Points, in no order, along strands that fork, close into loops and pass close to each other.
Two points are linked if the straight distance between their rows is under 89.5. Some points are linked to none.
Muvik: [ 21 -19 -14  -6  -6   8   8  12   3 -19   9  -3  -4  -4   1   8 -23   0
 -29 -17   7 -11  -1  25  15 -16 -21  17 -20   7  11 -14  25   7   1 -27
  -5  31   7  -1   6  31  34 -11  -3  -7 -10  -2   2 -35 -14   4 -32  -5
   3]
Baror: [ -3  -8 -21 -19 -22   7 -12  -7  -4   0  -6   0  -8  30  23  17   3  -2
  -6   0  10  17   5 -20 -12   1   0  12 -10  11  31  20   1 -14  13 -18
 -23   5   1 -27  36  36   3  -4 -18 -11   7  11  16 -15   4  12   3  -3
  -1]
Siv: [ -6  10  -6  -3  13   6 -12 -20   3  19 -11   6  20   1 -29  -5  28   5
   8  18   5  -7   2  33  21   3 -17  -8  21  23 -31   8 -17  11 -22   5
  -9   6  17  -2 -25 -15 -11  -3  39  -7  17  -8 -20  19  31  25  18 -16
 -20]
povi: [ -9  19   3  13  25  -3 -18   1   1  20 -21   7  -7  -4  14   9   3  10
  22  28  -3   1   4  12 -12 -19 -13 -24  23 -11  -3 -13  -4 -23  11  -7
   3   5   9  14   0  -1  -8 -21  20  25   5   4   4  14   4  23  -1   5
   3]
tob: [ 12 -17   0  -4 -12   0   8 -16  16   7 -22   3  -8  -5  -8  10  10 -10
   9   4  -7  13 -17   7  13 -15   7  15  10   2 -20   2   0   2  15 -13
   7  19 -10   7  -8 -14   0 -14  -9  10   2   4   7 -16  28  -9  17 -21
  -8]
rar: [ 12 -19   5  21  10  -7 -11  25  13   1   3  -9  -7  -4  -2 -15  -9  -5
  18  -7 -29   8   0 -28  11  17   8 -23 -15  -6  -5 -20  20   5   8  -4
 -23   4  13   3  -3  -2  -3  -4  -4   3  -2 -16  10  -9  -9 -13   1 -16
 -22]
Babaz: [ 11  -9   2  -4  -4  17  11   9   2  -7   4  20  -9  -1  -3 -15 -25   7
 -15 -15  11 -11  -9   8   6 -12 -13   0  -7  -4 -26 -19  16  11   2  -9
  21   8   1  27 -25 -10   9 -14 -13 -13  -3  17 -21 -18 -15 -15 -34 -11
  15]
gidi: [ 12   5   6   1  -4  -1   6  21 -11   3   9  15  -3   5   7 -20 -35   9
  -4  -9   2 -16  -7   3  14  13 -12 -12  -9  -1 -18 -33  40   5   4  -8
   2  17  13  20 -17  13   9  -7  12  -5   8  16 -12   3 -13  -4 -38  -6
  14]
gim: [ 17 -27  15  19  -7 -12 -20   3  -1  12   2 -17  18   1   4   7  11   1
   2  -1   2   9  -9  -8  -1  19  10 -11  12   5  13  -1  -1 -33  22  -7
 -33  -2  18 -22   4 -20  19  -3  -2 -21  -5 -16  -9   7   3   1  30   4
  -5]
bisu: [  1   4  22  -5  -6 -20  10   5 -14  20  18   6  21   1   7 -16  -3   0
  15   9 -17  14   8  -6 -20  11  31   1 -16 -19  12 -16  17 -29   0   7
  10 -11 -12   5  10   3   0   6   2   4 -11  -9   9  19  -2 -14  25   1
   8]
demok: [-11   4   1  -3 -15  -7 -14  -6  -6 -13 -11  -6  -1   7  11  10  -8   0
   6   1 -29 -10 -14 -24   4  -5  19  -8  14  15  -2  14   0  -6  20   6
   1 -16  13 -14 -11  18  -2  11  24   7  13 -15  -3  -6  -8 -12   3  -8
   1]
lize: [-11  22   1 -16  -1  -1  12  14 -12  -8  -2   2   3  14  14   3  -6   9
  17   3  -4  -4   8  -5   4  -4   5 -10 -10   3  -9   1   0  12  -7  13
  13  -5 -20   8   7   5  -7   5  26   3   9  10  11   9   0 -14  -7   8
   8]
kuda: [  6   9  -3  -7   8  27  14 -10   2   4 -19  -2   3   7 -16  -6  37   3
  22   9   6   8   4  18  12  -3 -19 -18  -1  -2 -37  15  -5  24   6   1
  19   3   2 -18 -25 -21  -5  -4  25   3  33  16   0  -3  20   6   8 -19
   1]
gibo: [ 10  -9  -2  17  17  -3 -15   9  26  13 -16  10   1 -38   5  -4  -9   7
 -13  15   0  14  -3   2  -1 -13   0   8   5  -9   9   1  -1 -19  -7  -5
  24  -2  -9  26 -14  -2  -9   0 -22  10  -2  10  19 -14  17   9  11 -17
 -14]
suzik: [ -3  -6   8 -14   3  -8  14 -19  -1  12  -4  -6 -15 -29 -20  -7  12   8
  16   0  -6  -4  -9  21 -10 -13 -14  -3  11  -9 -12  -1  -9  13   1  -7
  30  -7  -7  27 -22  -4   2   2   3   1  -5  11  -1  16   7   7 -14  -5
 -14]
gedi: [ -9  -8  -4  -4 -17  11   7  -6   8   3  13   8 -16 -13  29   8 -29 -24
 -20  -8   3  -8  -9 -16  -8  26  -8   0   1 -13   8 -23  24  -1   3  -4
 -13  -6   6   2   7  -6  27  -8 -13 -19   0 -15  -6  28  -9   9 -21 -16
  13]
sig: [  7   4   1  16  22   4 -22  12  21  19 -11   2  14 -24  -5 -13   6  -4
 -14   5  26  24   0  23  -7   2  -9   5  13 -13 -11  -1  -4 -12  -7  10
  -1   5  10  27 -11 -24  -5   0 -33  -8   9   8   4  -3   6  12  19  -6
  -5]
puse: [-11   4   1   3  22   4   0  12  10 -13  18  -7  -7 -19 -10   1   1  -6
 -10  -7   8   1  -9   6   4   3  -7   5  -7   2   1 -12 -21   1 -18  13
 -11  19  -8  -3  15 -21  -1   9 -11  -3  -9 -17   1   3  -4   0   2  25
  -4]
Miv: [  7   7   0   7  -4  -2   3   2   1  -8  -1  -9 -11   3  10  33   9  -7
  -2  13   2   0 -11   5   1  -6  -3   0   8  10  18 -12   0 -14   5 -19
 -12   1  -3 -28  34  -4  -6  -6  17  14   5  -1  19   3   9   8   3  11
  -5]
meni: [ 15   0  22  42  12   7 -10   9  23  19 -11  12  11 -34  10  -6 -12  -6
 -24   5  23  17 -10  19  24  23  -6  13   8 -10   4 -11  -3 -19  -4   3
  -3   3  21  13 -16 -33  -8  -7 -22  -4  19  18  11   8  15   6   4 -15
  -5]
suk: [-14   8  -6  -7 -11  -4   1 -19   0   9  27  13  -7  17   4 -10 -16 -18
 -42 -11  26   9  -8  10  -3  12  -1  29  -5   5   9 -17   4  -4   3  -9
 -25   4   2   4  38  -2   3   5 -34 -13  -3 -13 -12  19   1  -4   0  12
  13]
lebi: [  8   0 -16  -8  -5  30  11  -8  -6  -6 -25   2   5  17  -4   7  25  -3
  23   9   8  -9  -9 -10  16  -8 -13   1   2   5 -35  15   2  10 -12  17
  12  10   2 -23 -23 -22  -7 -10  22 -14  24  11 -13 -13  10 -10  -5 -11
   6]
Botas: [ 23 -23  13   9 -10 -10   3  -1  12  -6  -3  -2 -16  -3  -3   7 -20 -10
  -3 -14  -9  -6 -12  -8  25   8   2  -9   3  10  -6 -12  25   6  15 -23
  -9   6  15   3  -6  -7   8  -3 -12  -1  -6   3   5 -14  -5 -13 -10 -18
 -15]
kileg: [-22  15  -4 -10  -6  12  18  -5 -20  -5  19  -6  -1   4   2  -8   4 -16
  -6   7  11   0 -15  20  -2  12 -17   5 -13  11  -9 -31  -8 -20  -8  14
 -15  17 -11 -21  18 -15  -7  21  32 -25  -6 -16 -19  21   4  -5  -8  31
  25]
Mume: [ 13 -30  -5  16 -22  -3 -14   4   6  -8   0   0   7  -2   4  -7 -32  -4
 -32 -18  -5   6 -10  -1  35  18  -4  30   2   5  10   9   9   8   4   4
 -14  -3   5  -4  -2  22  29   8 -30 -17 -26 -14   0 -16  -7   8  -4 -15
   6]
pava: [  9   7  27  -3  10 -19  22   8   4 -15  14   1   3 -13  -8  -1 -27   6
 -12  -8 -16  -2  23  10   3   0  17   9 -28 -15  20 -14   9  21 -12   7
  27 -10 -15  32   0  18  11   0 -10  14 -23   0  17  12 -20 -14  -6 -19
   1]
Dazo: [  5 -18   2 -10 -16 -14   6   6  -9   0  39  -1   0  13  15  -1  10  -3
   5  -7  -1   6  17  -5 -30  14  26 -16 -26  12  12   8   5 -19   5 -21
 -14 -17   9 -30  17  17  -1   8  11  -9  15  -3  -1   4 -23   0  -8   8
   7]
Gipe: [ -1 -14  -2 -12  -5   2  17  18  -2 -23  24 -12  -1  21  10  -8 -14  11
 -26 -20 -11  -1   5 -12 -22  -5  12 -11 -33  -2  28   0  14  12  14 -27
 -15  -9   0 -43   7  25  28   6  -7  -4  -2 -16 -10 -15 -23  -8 -14  13
  18]
fut: [ 15 -17  -7  28  -9 -17  -3   7   3   6  18  -3  16 -33  -5 -11 -19   1
 -40  -2   6   6   2  29  -4   8   7  34 -18  10  16  -3  -5 -21  -7 -14
   5  -4  19 -14  14   5  15  18 -16  -9 -23 -20   7 -10  -9   7   5  -3
   2]
dilu: [ -5  20   1  13  21   1 -14  10   0  14 -18  11 -15 -12  27   9  -5  -4
  22  27 -10   5  -2 -27 -25  14   9 -17   6 -20  -6 -16   6 -12   8  12
  -9   4   0  -4   4   6 -19 -13  23  19  10  -5  12  13  -5  13  -9  -9
  -1]
dukog: [ -8   1 -17 -11   1   1   5   4 -16 -12  23  -5  -4  13  11  14   2  16
  -1 -11  -5   6  11   0 -28   3   4 -17 -22   8  32   9   1 -19   2 -17
  -7  -5  -1 -26  30  34 -12   4  17  -3  12   8   7  -6 -23   5 -21  22
  12]
mitir: [ -5  15   2  -3  18   3  11   3  -4  18 -21 -19  12  -5 -14 -14  23  -9
  31  14   7  -6 -12 -22  -8 -11   1 -20   7 -21 -24  16  -5  24 -12  33
   1  -7 -27  -4 -13 -10  -3  16  17   3  -7 -23  10  16  39 -13  29  -8
 -17]
febo: [ 20 -31  -1   7   7  -7 -15  10  11  14 -18 -12   7   8  15   4   6  20
  21 -14 -15  -8  -9 -37 -17  -8  17 -24  24   5  14  12  -2 -11  28 -22
  -9 -15  17 -10 -10 -12   4 -10   0  -5  -2   1 -23 -14 -14 -31  18 -10
  -2]
Ratek: [  6  -1  -9   6  11  17  -3 -17  14  13 -29  15  13  11 -16  13  29   1
   7  13   5 -10  -1 -11  11 -22   8   3  36   6 -21  24 -17  12   1   7
   9  -7   4   9 -14 -27  -8 -12 -24  20  12  12 -17 -23  19  -7  21  -1
  -6]
Falal: [  0  19  23 -13   3 -15  22  12 -18   5  17  -1   9  15   7  -7   0   4
  19  -3 -27  -3  13   0  -9  -1  17 -14 -20 -16 -10 -18  15   4  -9  14
  13  -4 -17  11   5   9  -1   0  23  16 -13  -9   7  23 -19 -11   2  13
   7]
Gebu: [ 10 -14  -5   2   2   1  -1  12  -4 -17 -13 -11 -12 -12  -8  21  14  -8
  16   4  -7   1   0 -18  18   4   0  18 -15  12   3  21 -15   0 -21  11
  -1  15  -7  -9   5  -6 -25  -7   9   7  13   9  29 -13 -14   3 -12 -18
 -37]
bas: [ 15 -27  -5   9 -32   0  -9   5   1 -10  -3   0   5   0  20   3 -13 -12
 -31  -5  13 -14 -19 -15  28  25   1  22  17  11  10  11   1   6  10  -2
 -14 -12  24 -26 -10   4  11  12 -17 -20   3   4  -3 -19  -4   4 -24  -9
   8]
Kagob: [  4  17  13  17  14 -11  -2  -1  19  21 -19   6   3 -29  13 -16   4  -6
   7  26 -16 -10  15   3  13   7  21  18 -11 -18   0  -2  15  15  -2   7
  17 -13  -7  47 -25  -9 -20  -4  -5  38   8   5  22  -7  -5 -25  13 -14
 -23]
rovo: [ -6   5  -6 -11  -6  21  18  -9 -19   0  -3   3  -7  12 -10   4  22  -7
  35  -3  11 -23  -4 -14 -18   0  -9 -11  -2  -2 -36  -1  -5   4 -11  11
   9   9  -3   3 -17 -20   2 -15  19 -15  10   6 -22   5  -4  -6 -17  -3
   4]
Taber: [ -5   2  -2  -5 -15   1  -1 -11   2  15 -14  -4  10   1 -10 -11  14  13
  15  -4  15   3   0   3 -19  -1 -18  -7  16 -17  -5  21 -13   9   6   6
   7 -12  -3  19 -10   4   2  11  -6 -12  -6  10   1  18  17  10  -1   6
  -9]
sutat: [-13   1 -29 -14  -6  24   1 -28  -3   5 -13  11   8  27  -8  13  27  -2
   2   1   9  -9  12 -15  -4 -23  -5  10  26  -3  -9  34 -24   1  -8  10
  13  -8  -3  -2  -7 -18  -2  -6 -16   0   0   9 -38 -13  13  -1  25  12
  18]
birup: [  5   2  22  -1   0 -11  10   8  12  -3   0   1   0  -8  -2 -13   0   0
  11   1 -16   4  20   2  12   9  15   8 -19 -21  -2   2  10  21  -2  13
  19 -19  -6  34 -19  -1   0   4 -17  13  -2  -1  17  -4  -7 -25  13 -15
  -9]
Veduv: [-20 -10  -4  -6  -8  10 -16 -21  -4   6   5  -2  -7  21 -12  -3  36  -7
  12  15  19   8   1  -1 -27   5  -8  11  14   1  -3  -3 -23  -8  -6  10
 -20   8  13  -8  20 -15 -13  -7   3 -15  11   5  -4  29  13  22  16   9
 -13]
vobaf: [ 11  -4  15  -3   0 -12  24   4  -4 -29  29 -19 -17 -11  -6  10 -24   1
 -23 -31 -22 -16   7  -1   0  -7   8  -9 -19   5  22  -8   7  19  -9  -1
  10  -9 -12   5   1  16  14   3   0   3 -24 -18  -6   5 -29  -9 -20  -2
   3]
sibu: [-33   7  -7 -21  -9   0   4 -23 -26 -18  18  -2  -6  27  -5 -11   0 -11
  -2   1  12   6 -12   9 -10   6 -15  -4  -7   1   8 -11  -2 -12  -2  23
 -15  -7 -21 -21   6   3 -20  20  19  -8  -7 -12 -10  22  21   1   5  36
  21]
kod: [ -3  -4  -6  -5  -5  -4  -6  15 -11 -27  -5 -24   4  11  -6   7  15 -10
   9   9   5   2   6  -8  20   3   1   9 -10  16   6  16 -17   9 -18  29
 -13  11  -7 -22  10   9  -3  21   4   2   9  -4  28  -3  -1  -1   1   9
 -22]
debag: [ -6   7   1  -2   2   2   9  23 -13 -17  29 -18   4   6  -5  -9  10 -14
 -11  -8  10  -7  -5   8  15  11 -16  -7 -16  13 -13 -25   0   8 -11  11
 -29  20  -8 -19  12  -4   0  15  22 -11   3 -24  -6   3 -10  -2 -12  25
   2]
ged: [ 16   6   0  -4   5   6   8 -19  18   1 -25  19 -14  -2 -15  17   9 -16
   3  11 -16 -13   0  -7  32 -24   5  13  26  19 -19  15 -11  12   5  -7
  12   5   4  20 -14 -16 -16 -15 -20  35   4  10   1 -23  12 -16  12 -17
 -14]
dupu: [-12  32 -11  12  38  15   0 -11   8  20 -40   6   7 -20  -2  -2   8   4
  25  23   9 -23   8  11 -13 -32 -11 -16  23 -30 -14  12  -3 -11 -22  27
  26  -1 -17  26 -17  -6  -9 -11  -8   6 -19  -1 -19   6  22  19   3  11
  -4]
zek: [-10  17  -7   4  32  19  -7  -4   5  16 -16  10   1 -11  -2   6  21 -11
  28  14  -4  -7   0 -12 -29 -23  -5 -22  22 -28 -18  -1  -4  10 -10  18
  15   3 -10  19  -6 -14 -11 -22  -8  12   4  -7 -15   5  12   2  15   3
  -8]
Dator: [ 15 -18  12  22   6  -9 -21  15  -2  -1  -5 -16  28  -8  -8   7  13  17
  -1  -6   5  17   1  13   3  14   7 -11   8   4  19  14 -15 -16  12 -13
  -8  -6  20 -11  -9  -8  -1   9   2 -12   4  10  10  -3   0  15  18   6
 -11]
Nezi: [ 17 -29 -18  10 -29   3  -9  -6  -2 -11  -7  -1  -9 -11   4  18 -16   3
 -33 -24   1 -26  -9  -6  24  -1   2  21  18  11  24  13  -6   6  13 -23
   4  -5  28 -14  -7  12  18   7  -4  -2 -17  16  -9 -27 -19   7 -27   1
   9]
tus: [  3 -15   5 -19 -19 -10   8   7 -23 -43  26 -13   5  19  -4  14  -4  -4
  -8 -19 -22  -7  31   2  10  15  16  -5 -23  27   4  14   8   0  -4  16
  -8   9  16 -18  -8  27 -10   2  17  -6  24  -4 -11 -10 -58 -11 -32  -2
   5]
Teti: [ -5  12   2 -12   8   1   2  34  -2 -21  37  -3  -2  25   9 -28 -24   8
 -25 -24   1  -7  10 -23 -15  16   1 -29 -25 -10  18 -14  14  24  13  -3
 -16 -18   4 -22   5  31  21  17   3   6   1 -11   4  -4 -18 -10 -16   9
  16]
mez: [ -2  -4  10   4  -7 -15  10 -11   7  27  17  -2  -9   5   3  -6   6  -5
  -7  11  -3  14 -12  -3 -18  10  15   1  -6  -5  10 -19   8 -17  19 -21
 -37  -9  -5 -20  33  -5  10  11 -14   0 -13 -19  11   5  24  -7  21   7
   0]
mol: [ 19 -23  -7   2   6   4   9  10   7 -14   5   6 -13 -10  -3   3 -13   6
 -10 -23  -4  -8 -15   5   9 -22 -14   6  -8  19  -9  -9  14  -1   9 -30
   8  22   4   4 -10   4  13  -8  -7  -9   0   3 -10 -36 -16 -10 -20  -9
   2]
Vuv: [-14  15 -16  -7   3   1  -3   3  12   3   9   9 -23 -20  15  11   0 -11
 -11  20 -13   1  -6   4   5  -4   6   1 -12   4  -2 -12   2   1   8 -16
  -4  14 -11  -3  23  11 -12  -6  17  26  13  -8  17  -4   2   2  -6  -3
  -4]
vunov: [ 12 -18   2  32   7 -13 -22   8   1 -15   7 -13   9  -7  -3   3  -9   9
 -18 -18   0   0   9  25  -5  17   9  -3   5   8  31  15 -12 -18   3 -22
   4 -10  20  -4 -10  15   0   3  -7 -18  -6   1  -4   9 -25  20   2   7
   0]
pef: [-13 -12  -3  -9 -32  -1   7 -12 -14  -7  20   9  -1  18  10   7 -14 -24
  -4  -7  -9  -1  20 -10   3  23   8  23  -5 -11   8  -8  20  -7  -9  28
 -11   2  -6  -7  10   9  25  -6 -20 -14 -17 -25 -18  10 -22  -3   3   9
  23]
mero: [  3  -1   7   5  -9  -7 -34  -3  -1 -12 -15 -13   4   0  -4   9 -11  -2
   6  -5  -6   3   2  12  34  15   0   9  18  11  -2   9  -8   0  -4   7
  -8  13   8  11 -11  14 -13   3   6 -14   6   8  14  -3  -8  21 -10  -4
 -17]
vasuk: [ -2   6   6  -1  10  19  28   1  -6  -9   8   1 -11  -2  -3  14  16  -1
  21  -8  11 -16   7 -11 -19  -3  -6  -4  -3 -10 -12  -6  -3  13 -22   8
  20   7 -12  10  -2 -39  -4  -8 -10   3  13  14 -18  -3 -17  -8 -18   5
   2]
Paf: [-12   9  -6 -29 -11  14  21 -12  -2 -14  13  16  -9  17   4  11   2  -1
 -26 -18  23  -3   1 -16 -12 -11 -14   5   3   4   7  12 -10  12  -7  -9
  23  -4 -16 -10  24  -9   3  -6 -22 -19   2  33 -16   5  16  -5  -7  12
  15]
Gafad: [-23   0 -35  -7  -9  24  -5 -21 -14  16  -6  11   7  31  -7   8  29  -5
  13  17  21   1   2  -5 -14  -7 -20  19  17   0 -14  19 -24 -10 -14  14
  -5  -1   1 -19   5 -17 -11  -5  12  -7   2  -4 -28  -2  20  16  13  18
   8]
vik: [  6  20 -19 -20  18  27   4 -13  -1  20 -12   6  11  14 -32  -7  26  15
  24  12  11  10   3  27   7  -6 -31 -21   0   9 -33   9  -7  17 -11   0
   1  -4   1 -10 -14 -11   0  -2  27 -12   5  -2 -20  13  36  23  21 -10
  -2]
nimar: [-14   9  18   9  12 -11   6  13  10  35  27   7   0 -15   5 -40 -18 -19
 -18 -10 -12  20  14  -1 -19  20   9   3 -22 -31 -13 -38  21  15  -2  11
 -28   4   8  28  20   0   5  16 -30  12 -17 -33   4  24  -1  -6  24  -9
   9]
Bero: [  1  15  19  -4  14 -10  -5  -8  -2   7  -8   5   7   1  -9  -5  -6   1
  16   7   0  23  13  28   6   4   1  -1   2  -2 -12  -3   2 -10 -10  11
  22  21  -6  26 -11  -4 -19 -17  11 -11   9  29  -7  13   3  22   1 -10
  13]
dokiv: [  0  26  20  -9  10  -8  17   8  -6 -14 -10   3   4   1  11   3  -8  13
  20  14   3   2  23  21  16   9   2   1 -13   5   2   8  -5   8 -22  21
  25   8 -22  19  -5  -4 -11  -7  10   1   8  25  21   8  -7   5 -18  -2
   4]
kati: [  7  -8  29   0 -14 -21 -25  -4  -6 -11   7 -14  -4   5  -7   1  12 -15
   8   3  -6   7   3  12  17  36  14  -5   9  17  -8   4  -3  -4  -1  -3
 -22   8  16  -1 -11  -5 -17  -4  18 -12  18   8   7  33 -10  12  -3  -8
 -23]
kored: [ -8  26 -22  10  28  13 -17  -1  11  19 -29   5  15 -14  -3 -10   3   9
  -7  11  24  -2  -5  21  -4 -29 -30   5  25   3 -11  12 -13  -5 -18  22
   9  -2  -8  18 -10   5   2   3 -15  -2 -22   4 -15 -12  29  26   8  18
   9]
zun: [ 19 -15   3  15  14 -10  -7  23   0  -5  23   3  -3  -5  -9 -15 -35  16
 -20 -26   5 -10  -6  24 -13 -15  -6  -5 -13   7  11 -30   3  -2   4 -15
  -4   7  -7   4   7  25  29  -3 -13 -18 -31 -17   4  -9 -17   4  -7  11
   3]
sobug: [ 10  -8   3   2   5 -15 -10  -3   1   2  -6   3   0  -9   0   6 -13  18
  12 -12 -17 -10  -5 -24 -24 -22  20 -18  13   0  13  17  -4 -14   6 -15
  19 -31  12  20 -11   2   4   1  -9  12 -10   6 -10  -9  -6 -18  12  -9
  -3]
babas: [  1   3  -1 -13 -13   0  13  -6   9   2  -1  14   4  19   0   2   6  -5
  -8   0  17   3   6 -23  -9  -1  12  13   1   1   7  23  -9  13   0  -7
   3  -3 -10  -5  19  -8  -2   2 -20   0  24  24  13  -1  12  -5  13  -4
   3]
pegis: [ 11  -7  -6   2  -7  10   0  -3 -12 -26 -20 -13  -5  -5   1  29  25   1
  29   4   9   0   9  -7   8  -4  -9   4   7  15  -2  26 -19   1 -11   8
   5  11  15 -16 -10  -6 -23 -10  23  -9  22  20  15  -9 -21  19 -33 -26
 -16]
Momon: [-19   9   0  -7   3 -14   0 -17   6  -7  -4  -2 -24 -29  -8   5  -8  -4
   2   0 -13  -8  -8   6   7 -13   7  10  22   6  -3   4 -15  11  -6   3
  25   0  -9  32 -13   6  -8   3   0  17  -5   0   7   3  -8   0 -11  -5
 -10]
Rif: [-12  16 -11  13  21  10 -16  13   9  12  -8   1  13  -3 -10  -5   9  11
   0   5  14   3  -5   4 -11 -14 -16   0  17  -6   5   2 -19   2 -10  12
 -10   7 -13   0  16  -4  -2  11 -15  13  -8 -14   3 -19  19   2  20  24
   2]
matif: [  1   6  -1   3  -2  -4   6  13 -11  -2  20   1  -1   8   6 -10 -13  -4
  -9   1  -1  -8  -8   7  11   4 -11 -12 -10   2 -22 -38  27   7   7  -2
 -15  24   2   1  12   9   8   2  25  -4  -5 -12  -1  -1  -7   5 -24   8
   6]
lepep: [  5 -11  -2  18   8 -23  -8  14  -5   1  24  -3  15  -4 -11 -13  -7  11
 -11 -14   3  10  -4  24 -13   3   2   8 -13  17   6  -1 -11 -25  12 -15
  -5  13   8  -7   9  19  10   5  -4 -20 -20 -20  -5  -2 -14   4  -1  16
   7]
vanur: [ -9   8   0 -14   9   9  -3  -4  -9  -7 -13  -9   6   9  -8 -10  11  15
   7   0   9  29  13  38 -10  -3 -18  -6  -2  -7  -5  14 -11  -1   4  -5
  17   1  -7  15  -6   5  -4   3  -2 -12   8  21  -3   6  12  20   6   5
  15]
Zipob: [ -1  -5  -7  -4  -5  -1  -4 -18  -7  -9 -21 -12   0 -11 -10  15   1  -3
   6  -2 -22   0 -16 -20  18 -17   7  -4  22   9   0  30 -18   4   5  14
  27  -6  -5   5 -14   2  -4   9  12  13  -9  -8  -2 -12  14  -4   6  -3
  -6]
vuna: [-11  20  -1   2  23   7 -21 -15  21  24 -28  -9  14  -5 -20  -9  35   2
   7  34   4  12  16  42  12   2 -13  -6  16   8 -25  19 -11  10 -11  20
 -10  13  -2  18 -21 -17 -23 -14  21  15  20  11 -17  15  30  19  22 -13
 -11]
muz: [  3  -2 -23   9 -11   7 -18 -11  -8  -5 -29   1  -6 -20   0   8   4   2
  14  12   4   1  -3   7  18  -2 -12  16  22  -2  -7  19  -6  -6  -4  -4
  18  11  19   7 -18  13 -13  -5   9  -8   7  15   2 -15  -9  21 -30 -15
 -11]
fil: [  2 -11   2 -10 -26 -15   7  -7 -12  13  21  14   2   4   8   1  -5   9
  10   3  -6  14   9  -6 -38   8  22   6 -21  -7  10   9  10 -31  12 -18
  13 -20  -4  -9  11  11   8  -2  -1 -10  -2   1  -6   8 -11  -6   1  -1
  14]
gami: [  7   0   1  30  12  -2   0  -3  18  23 -33  10  -7 -50  18   7 -13   7
   7  31 -12  -3   0   1  26 -13  11  22   6 -16  17  -5   1 -13  -1  10
  18 -18  -2  32 -21  -8 -23  -6  -8  30 -10   6  20   0  11  -1   8 -13
 -28]
dekug: [ 10  -2  16  16  22 -20  -4  22  10  -1  11  -9  -8 -19 -11  -9  -3 -15
   3 -13  -5   1 -10  -9   5  18   9 -11 -12   1  -3 -24   6  -2  -8   8
 -14  11  -5   0   9 -15 -12  11   0   4  -7 -15  16  10  -6 -12  10   1
 -18]
bebe: [ -7  -2  -9 -25 -33   6 -14 -21   0  10 -16   5   3  23  19  12  -9  -1
 -14  -1   1  17   7 -12   2   4   3  17  12  -6  23  16   8  -7  12 -14
   5 -15  -6  -9  18  13  -1  -5 -27  -1  -3  22   5  -2  14   8  11  -6
  13]
mavo: [ -9   7   4   0   9   3   1  -7  -2  16   3   0  -3  17   1  10  13  -6
  20  23  -9  18  -6   3 -13  -3   2  -9  -3  -6   3 -20   7 -26  16  -8
 -16   8  -3 -17  23 -12 -10  -5  11   9   2 -10   8  17  20   4  23  20
   2]
bitim: [ -1   6  -9   1  -1   0   4  10  -2  17   1  16   7  13   8 -19 -21  17
 -19 -10  23 -14 -17  -4 -11 -19  -4   7  -9  -5   2 -10   3   0  -1 -13
 -17   2  -6  -8  22   7  24   9  -7  -4 -30  -2  -1 -11  24  -8   4  28
  12]
pedi: [ -7   8   9   9 -10  -1   1   6   9   0   6   9   2   0   4  -8  -3  11
  -9   0  -1  -4   1 -18   1   8   5   9  -3 -20  17  -2  10  24   9   4
   3 -26  -2   0  -3   6  18  14 -18  15  -8 -12  18  -7   0 -16   8   5
   4]
kiso: [ -9   0  19   2 -12   3 -21  -9  -2   9   5   0  -1  14 -11 -13  18 -12
   1   5  20  18   7   8   2  22   3   3  20   3 -10  -2 -11   2  -7   7
 -28  20  19   9  18 -18 -14 -15   1  -5  21  18  11  25   7  12  16  -3
 -19]
motuv: [-16  -2 -24 -18  -5  14  -2  -6 -15 -11   4  -7 -14  30  11  11   2   8
  -8  -2  13  29  -2 -11 -21  -4 -18  -6 -16  -4  44   6   0 -14  -1 -18
 -15 -11 -12 -29  34  23  -8   6  -6 -13   0  17  14   1  11   7  -3  18
  13]
fumu: [ -9 -12   2 -19  -3  -6  22   1  -1 -23  20 -11  -9   7  -1   7 -27   7
 -22 -30 -32 -10   6 -23  -5 -30  14  -3 -26  -1  27   4  11  25  16 -19
   2  -2  -6 -19  11  27  32   0 -16  15 -19 -26  -7 -22 -26 -15  -9  -4
   7]
gokab: [-23  27  -9 -27 -13  -5   1 -12  -2 -20   7   1  -9  10   2  -4  -3  -4
   6  13 -23  -9  13 -11   0   0  14   1   0   7 -12  14   0  12   5  20
  12 -12  -3  10  -7  14 -10  10  20  12  29   4   6   2  -8 -21  -3 -13
  10]
gifi: [-13   5   4 -25 -19  -7   9 -18 -16  10   8  -9   8  16 -22 -14   9  -6
  12   3   6   1 -16   2  -2  -6  -9   3  -1  13 -15   1  -5   1   4   9
 -16  -9 -15 -21  -3   5   7  19  25 -11 -14 -19  -4  16  39  -7  17  13
  10]
tinik: [  1   9   8 -11  -4  10  29  -6  -4 -19  11  12 -10  -4   8  14   1   5
 -16 -10  15 -19   5   3  -8  -4  -8   9  -8   2  11  -6  -5  14 -11  -4
  24  -7  -6   5   2 -22   8   4  -7   4  -1  30  -8   6  -7   3 -26  17
  10]
vub: [ -2  18  -9   7  17   9  16  10   6   8  -9   7 -18 -27  30   9   0 -13
  14  30  -5 -11  -8 -22 -13  -2   3   0  -2 -15 -10 -31   0   1  -7  -1
   0  14 -19  -6  18  -9 -18 -16  17  27   7  -8  14   8   4  -7  -1  -8
  -7]
fafi: [ -4  17   6   7  -1  -9   0  13   7  -3   6   4  15  17   8 -17   6  20
  -6  -7  13 -10 -11 -15  -3   3   5 -23  -7  -4   4   3   1  17  14 -10
  -8 -33   8 -12   0  -2   6  25  14  28   7  -3  15  -2  10 -21   7  16
   5]
vila: [  7 -16  11  24   4  -7 -18  -4   0  23 -15  -8  22   9   7  -3   9   4
  16  -2  -2  -3 -17 -30  -6  17   9 -25  29   1  -7   3   5 -27  24   8
 -19 -13  17 -10 -28 -25  14  -8  -4 -14   3  -3 -27   4   4 -12  21  -4
   0]
zot: [ 17 -23  -1   3 -12   3  -5   9   9 -20   2   4   1 -10  -2  -3 -24   3
 -32 -11  -3   7  14  24  40  -5 -10  29 -17   5  15  -9  17   6   0  -8
   8   8   2   7  -7  29  22 -14 -23   5 -19   2   9 -22 -21  14 -11 -18
   3]
lan: [  3  -5  16   5   7 -21  13   1  -1 -22  14  -5  -7  -5 -13   3 -17  12
  13 -20 -28 -17  -3 -11   1 -16  21 -16  -8   6   3   2   3  10  11 -17
  25 -19   2  16 -11   4   1   5   0  12 -12  -7   1 -13 -27 -30  -6  -4
  -5]

A piece is two or more points that can be reached from each other along the links. Count, over all rows, the pieces, the separate loops (a circle has one, a figure eight two, a Y none), the forks (points with three links) and the tips (points with one).
pieces => 5
loops => 2
forks => 7
tips => 13

A fork is a point with three links, a tip a point with one. Leave the first point through the second and follow the links. Name the first fork or tip that comes.
Ratek; sutat => kod
Siv; vik => lize
fil; Dazo => vuna
Gebu; pegis => tob

A tip is a point with one link. Name the tips that can be reached along the links from each point below, in the order of the rows.
lize => vuna
gibo => meni, fut, Teti, zun, fafi
puse => zek, Nezi, gifi
mavo => povi, mez
kiso => tob, kod
